A landscape with many valleys, sampled at points; each row gives a point and its height.
From any point a ball takes the steepest step (drop divided by distance) to one of its 2 nearest points. It stops when none of these is lower. Distance is the straight distance between rows; heights are no part of it.
(52): [ 91  76 119 121 129 121 127 143  69  83 113 104  93 128 126 128 100 129
 110 149 151  94  97 156  88 134 157 107 124 166 152 139 118]  h=4.64
(368): [172 221 138 131  99  84  96  66 152 111 142 167 150 149 133 142 123  83
 105  80 106 171 102 173 174 164 130 150 117 141 133 143  95]  h=6.16
(332): [145 133 132 128 137 112 126  98 146 139 137 119 114  79 142 158 122  98
 113 124 111 156 137 146 168 103 136 128 110 206 187 139 148]  h=3.22
(294): [ 76  76 115 109 152 124 138 143  83 102  89 104  78 110  79 146 105 150
  94 156 137 117 103 105  89 136  97 121 101 165 160 148 122]  h=5.29
(939): [ 98 102 149 115 147 131 157 178 133 162  98 124 102 128 126  68 138 133
 147 222 180 131 114 141 138 124 128 110 135 120 112 144 187]  h=4.49
(149): [147 122 194 113  97 175 165 141 128 179 106 132  87 152 113  53 151 106
 194 127 124 128 205 145 151 129 181 119 171 152  93 121 182]  h=3.68
(462): [ 86  90 112 104 174 122 143 150 105 139 101 100  69 104  79 138 117 180
 102 185 136 143 144  91 126 120  58 129 114 151 129 134 176]  h=5.02
(465): [120  96  83 153 120 121 123 141 143 119  80  88 162  87 131 181 161 134
 119 132 110 109  68 120 156  80  42 144 122 127 161 151  53]  h=5.84
(329): [148  98 137 134 169 119 161 173 171 178 135 115  61 134  93 106 153 146
 111 176 145 106 119 124 109  73  95 101  88  97 115 124 154]  h=5.85
(305): [170 134 167 163 146 113 128 131 117 107 160  96  86  94 180 114 101  98
 114 134 190  98 134 173 164 114 196  94  90 169 173  96 141]  h=2.08
(578): [124 177 189  92  81 156 131 108 111 109 139 157 101 210  76 101 119 105
 147  82 107 115 201 125  93 189 176 127 178 106  75 106 150]  h=4.37
(836): [ 94 125 109 150 142 117 123 112 106 129 118 109 146  89 189 129  88 163
 122 176 168 175 146 122 170 137 103 144 142 156 118 132 178]  h=2.77
(689): [ 91 138 174 132 135 132 131 110 111  98 133 132 122  87 137 139 101 102
 141 105 153 174 173  74 146 164 165 149 149 175 135 113 166]  h=8.78
(653): [136  90 110 143 117 150 150 151 179 188 116 107 171  84 137 116 163 158
 156 204 133 129 121 125 147  64  80 125 147  99 144 133 161]  h=7.61
(190): [148 101  93 164  79 137 147 160 155 136 116 108 185 107 172 114 152 133
 148 159 133  83  66 175 124  75 117 129 137  87 158 145  86]  h=4.54
(31): [115 102 119 199 142 132 115 156 113  67 122  98 126  89 144 163 109 149
 100  80 173 110  83  71 114 136 119 125  95 147 147 104  82]  h=6.03
(141): [150 158 142 184 122 129 101 136 111  62 151 117 123 112 149 148  83 143
  87  49 160 100 127  91 109 156 147 117  89 160 159  82  76]  h=5.52
(748): [ 97 109 115  99 151 146 136 171 121 125 137 151 121 157  71 141 138 160
 130 108 112 107 136  63  63 138 102 128 119  84 110 117 120]  h=5.48
(339): [ 94  96 147 124 126 123 132 143 134 132 124 143 182 109 146  95 155  81
 175 180 152 138  91 147 147 150 187 121 130  87 125 151 132]  h=4.36
(839): [152 136 161 129 125 147 152 182 162 156 143 153  84 156  71 129 140 140
 133  69 115  80 176  70  90  99 109 103  96 133 126 105 129]  h=3.83
(926): [ 98  93 140 133 150  99 139 159 149 124 116 138 142  91 120 113 152  89
 145 178 160 131  68 134 160 131 145 125  99 129 141 160 127]  h=4.82
(131): [177 189 113 154  98  95  94  83 124  89 135 137 154 146 173 149 108 111
  96  71 121 134  78 189 151 135 139 139 120 144 149 133  68]  h=5.91
(856): [152 135 125 179  85 119 114 118 112  79 133 109 165 107 185 141 109 110
 133  90 157 111  89 157 140 126 164 125 124 174 148 131  89]  h=5.54
(249): [126 125 154 114 175 173 169 153 103 145 120 113  33 153 116 100 128 139
 129 105 163 124 180  62 128 160 156 131 163 111  95  65 192]  h=8.38
(396): [162 140 134 117 110 126 135  94 150 137 143 135 160 104 153 135 140  86
 151 126 108 137 123 167 163 105 166 130 131 153 165 140 154]  h=2.29
(864): [ 94 129 148 124 150 168 140 126  86 101 139 120  96 116 134 137 102 140
 136  93 148 145 177  55 114 164 167 140 160 130 120  81 177]  h=8.62
(716): [127 107 192  89 109 136 149 138 132 150 133 136  89 135  79 103 153  70
 164 123 109 121 175 131 135 125 180 111 136 173 124 142 163]  h=3.16
(284): [142 153 209 108  89 139 132 103 157 135 157 150 143 137  89 122 149  65
 170  81  94 147 207 100 144 138 186 131 146 142 109 121 173]  h=2.51
(221): [ 93  90 119  90 171 160 131 144 108 136 137 131 129 152  93 117 145 151
 153 142 118 128 155  76  84 146 140 130 160  67  85 108 163]  h=6.25
(216): [ 98 115 101 131 125 116 131 137 118 121 119 124 145 103 147 137 110 170
 127 160 138 150 131 116 126 117  83 139 137 141 122 142 129]  h=3.87
(649): [104 176 126 117 129  86  75  90 115  70 109 156 144 140 122 144 117 102
 101  89 118 186  94 112 141 195 125 168 128 134 109 149  47]  h=5.83
(353): [117  95 102 141 114 149 145 143 104 139 122 102 114 124 170 126  93 195
 124 155 136 102 137 142 113  84 114 112 154 124 125 120 152]  h=4.96
(67): [160 153 165 153 112 120 155 138 154 156 142 129 118  96 185  99 116  92
 140 159 176 127 134 170 177 106 168 113 103 156 152 124 170]  h=0.89
(640): [115 144 119  97 130 108 104  64 121 128 142 148 186 134 129 137 134 112
 151 147  93 186 137 165 146 158 147 145 158  97 104 152 130]  h=4.47
(111): [117 121 156 115  92 163 132 143 146 157 130 152 198 128 126  84 157 111
 197 161 122 154 146 130 118 142 160 141 143  90  93 147 140]  h=3.77
(250): [111 129 124 113  84 115 144 155 131 125 103 151 115 145  73 156 117 147
 103  86 114  87 134 104  66 114  75 108  90 155 163 164  58]  h=6.70
(60): [101  84 157  94 131 139 153 158 128 157 114 132 109 121  93 103 152 116
 168 173 121 130 145 132 123 113 138 115 142 151 122 153 165]  h=3.80
(811): [100 113 163  68 110 145 176 168  77 126  86 119  39 171  59 104 122 110
 125 127 143 101 152 115  83 151 126 128 128 180 132 131 134]  h=3.30
(729): [137 119 124  69  84 128 110 102 150 156 134 162 185 155  71 146 167 117
 159 119  55 117 157 152  85  94 107 128 157 151 136 174 105]  h=4.42
(498): [158 152 181 148 149 104  99  89 107  80 163 114  92  93 149 138  97  88
  93  98 142 141 142 145 169 157 195 116  87 175 175  91 121]  h=3.00
(229): [137 171  82 135 161  99  76 111 141 107 113 145 153 133 138 165 136 123
  96  93  97 168  79 105 164 147  77 158 109 108 116 140  55]  h=5.32
(703): [131  94  76  84 112 138 119 118 129 149 133 128 174 130 115 155 143 163
 138 154  63 101 138 156  90  83 102 117 164 106 143 141 103]  h=5.59
(635): [ 93  82  96 143 183 127 134 143 100 119 118  92 103 129 151 102 101 160
 100 196 198 110  91 116 104 141 144 113 135  74 105 106 176]  h=7.71
(666): [168 176  64 135 115 138 108  74 143 137 117 125 208 118 186 161 132 133
 133 108  93 157 113 149 177 110  82 160 159 116 142 132 114]  h=5.45
(771): [ 80 115 149  75 111 116 148 148  74  94 110 130  78 166  85 105 117  88
 121 158 136 119 120 149  79 177 158 140 134 152 127 145 124]  h=3.92
(600): [107 148 161 137 136 135 168 155 129 173 103 133 106 129 164  64 112 126
 153 197 196 158 157 138 161 146 131 128 126 127  89 125 211]  h=4.97
(94): [105 170 137 106  85  67 114 117 122  95 104 157 146 145 114 119 131  99
 115 114 138 163 110 145 106 166 105 165 128 167 119 178  54]  h=6.13
(408): [ 94  69  78 166 175 117 108 146 108  97 110  88 164  97 160 125 127 161
 117 188 189 115  61 127 132 136 119 118 134  73 109 120 113]  h=7.23
(69): [152 182 116 168 133 112 128 108 145 140 137 137 150 101 189 137 103 146
 116 128 142 182 139 136 183 131 100 151 105 145 126 127 150]  h=3.86
(84): [157 146 104 111 144 100 116 130 168 144 163 158 150 164  91 136 170 102
 119 124  74 120  89 162 119 120 114 132  91  90 124 154  91]  h=4.53
(912): [115 129 111  86 167 114 107  82  98 135 156 134  82 157 110 132 106 149
  92 152  79 155 155 166 123 152 142 122 124 125 114 127 157]  h=6.32
(187): [171 207  83 150 155 110  96  86 165 140 128 148 164 138 167 157 133 133
 101 101  97 178 110 126 193 137  57 168 114 118 130 130 103]  h=4.70
(193): [104 108 150 159 109 114 131 144  84  69 123 111 129 121 159 111  99  97
 132 137 188 105  86 152 123 167 193 121 123 166 135 132 123]  h=5.15
(921): [159 157 168 121  61 148 141 106 147 168 144 157 186 151 141  77 150  76
 187 152 119 149 143 191 142 139 192 129 118  93 105 153 160]  h=3.23
(592): [100 109 116 131 129 119 105 131 111  81 134 144 176 127 126 147 141  99
 145  85 119 132  86  95 119 162 168 148 139  93 118 136  71]  h=6.07
(96): [137 131 103  99 100 132 120 119 124 137 140 141 115 151 112 161 115 159
 111  94  76  85 148 144  80  94 118 103 130 145 162 131 103]  h=6.49
(852): [139 114  52 139 157 137 100  74 139 143 131 103 186  83 176 174 129 160
 117 141 103 162 131 119 181 103  91 147 161 113 137 121 142]  h=6.23
(879): [110  79 108 153 151 103 125 151 145 116  91  98 145  72 128 155 155 116
 123 164 143 129  53 133 173  96  88 127 105 140 161 161  89]  h=5.33
(273): [121 152 152  85  97 150 146 149  91 131 104 148  61 180  77 121 104 149
 118  78 121  85 191  96  68 142 114 115 142 175 128 117 117]  h=3.99
(253): [119 169 155 110 123 116 112  88 133 112 165 167 142 161 101 137 124 105
 125 100  94 161 152 132 124 178 158 138 132 101  97 130 139]  h=3.84
(492): [132  84 145 105 138 157 182 189 125 160  97 110  41 148  70 106 146 167
 136 132 144  80 140  98  87  82  97 101 118 121 114 118 147]  h=5.44
(204): [120 104  86 165 162 130 106 114 110 103 147 116 166 110 172 151 119 149
 125 113 145 128  89 110 125 139 157 132 134  63 111 109 118]  h=6.65
(424): [ 96  97  97 146 189 116  81  87 102  89 121 100 123  84 147 158 102 140
  91 132 127 171 107 101 158 157 135 138 123 155 142 129 137]  h=7.18
(517): [112 152 141 117 109 145 162 187  99 116 127 145  94 174 102 116 106 154
 123 106 149  97 138  85  57 152 117 136 122 115 109 103 125]  h=4.71
(914): [137 135 157 129 168 133 137 117 146 162 165 141  96 124 130 117 131 114
 132 131 127 159 163 117 146 133 161 125 111 110 109 110 190]  h=4.61
(503): [105  94  94  88 189 114 120 136 112 143 138 121  70 147  91 125 125 170
 100 189 104 142 142 134 108 132  86 124 110 116 107 133 155]  h=5.73
(519): [158 119 156 138 136 168 178 188 142 178 121 127  51 154 102  92 147 168
 150  97 146  83 179  75  98  86 108 105 133 111  93  84 157]  h=4.75
(677): [133 120 109 105 139 160 129 141 124 173 141 141 143 168 126  96 138 182
 153 166 111 129 172 128  93 117 104 124 148  69  64 119 160]  h=5.86
(499): [151 121 130 121 179 102 130 151 174 157 170 145  89 161  76 128 164 124
 101 139  96 123 117 137 105 109 100 119  62 102 116 136 133]  h=5.21
(632): [137 108  97 200 123 136  96 140 138  74  98  76 144 106 161 177 128 138
  98  74 142  99  54 103 151 108  74 133 107 147 147 131  40]  h=6.41
(706): [163 161 161 103  52 122 129 120 160 156 146 172 179 168 101  94 161  90
 167 130  88 136 152 176 112 113 134 135 131 150 114 165 123]  h=3.69
(218): [134 146 152 113 124 102 100  68 119 102 143 129 105 102 120 158 107  96
  98  92  95 163 142 146 146 146 164 131 116 192 171 130 114]  h=3.70
(555): [146  85  87 219  99 147 146 124 162 136 120  46 173  71 199 148 134 156
 111 152 157  76  69 150 155  59  83 122 153 112 170 106 129]  h=6.47
(598): [102  85 125 126 171 164 159 157  90 130 110  94  59 135 137  98 113 153
 123 149 181  96 121  95 103 135 168 106 156  95 110  86 184]  h=8.08
(452): [121 109 100 119 119 126  98 112 122 102 106 132 211 103 151 150 161  92
 167 112 109 144  82 124 151 124 154 148 163 104 131 152  75]  h=5.62
(755): [128 145 194  96  92 171 163 132 109 139 111 135  84 201  82  55 148  84
 183 126 121 124 197 142 127 174 184 138 178 123  69 117 169]  h=4.03
(248): [134 105  79 154 166 126  85  81 133 112 111  92 164  81 178 174 134 111
 115 126 124 158  79 136 194 118 123 140 144 150 153 139 121]  h=6.78
(86): [134 154 106  91 111 114  94  98 135 131 110 156 235 127 128 129 163 102
 179 134 102 177 121 140 153 146 107 165 173  96  92 154  65]  h=5.07
(613): [127  80 105 187 101 137 142 137 124 125 129  77 130  90 175 150 109 176
 100 149 146  77 100 162 123  68  98 106 132 143 158 124 124]  h=5.79
(479): [159 126  94 143 128 112 136 138 160 137 136 132 171 127 155 123 158 101
 136 146 119 120  59 178 139 105 134 128 104  85 143 146  91]  h=3.64
(905): [ 97 133 108 108  86 101 117 131 111  99  93 149 151 131 101 148 116 138
 114 105 124 136 118 119  85 130  80 142 129 166 144 168  44]  h=6.40
(347): [162 193 181 123 116 117 102  84 177 136 174 179 149 149  80 150 147  89
 129  68  81 158 175 112 151 150 138 141 114 143 117 122 151]  h=3.20
(548): [147 156 122 128 143 137 140 103 133 181 149 142 128 160 161 103 115 155
 138 152 129 159 171 162 138 133 133 122 118  74  85 120 190]  h=5.17
(439): [156 210 147 134  93 114  95 126 126 103 149 167 112 144 122 144  80 151
  86  48 125  82 157 113  93 154 135 108 110 158 162  95  86]  h=4.95
(168): [174 159 142 120 153 144 130 148 155 161 168 152  60 175 102 130 130 154
 106  68 106  64 168 102  94 110 139  85 107 102 128  79 128]  h=2.61
(964): [159 109  78 176 128 139 156 119 182 172 124  80 173  77 178 135 150 143
 120 180 127 114 102 146 167  60  63 135 142  89 167 120 162]  h=7.13
(442): [169 199 123 149 130 132 113 133 145 141 168 158  98 153 140 141  87 181
  81  75 114  81 166 117 102 122 107 101 107 115 141  80 112]  h=4.12

Where does a ball stop that starts at each point below?
(249): (284)
(632): (921)
(964): (836)
(452): (284)
(250): (187)

Call two points neighbours if one is among the 2 nearest of the other. Go from one point of each pair to the other, from neighbour to neighbour, staying as low as possible. Name the highest point that can't be avoided.
(921) / (479): (632)
(462) / (811): (294)
(168) / (479): (329)
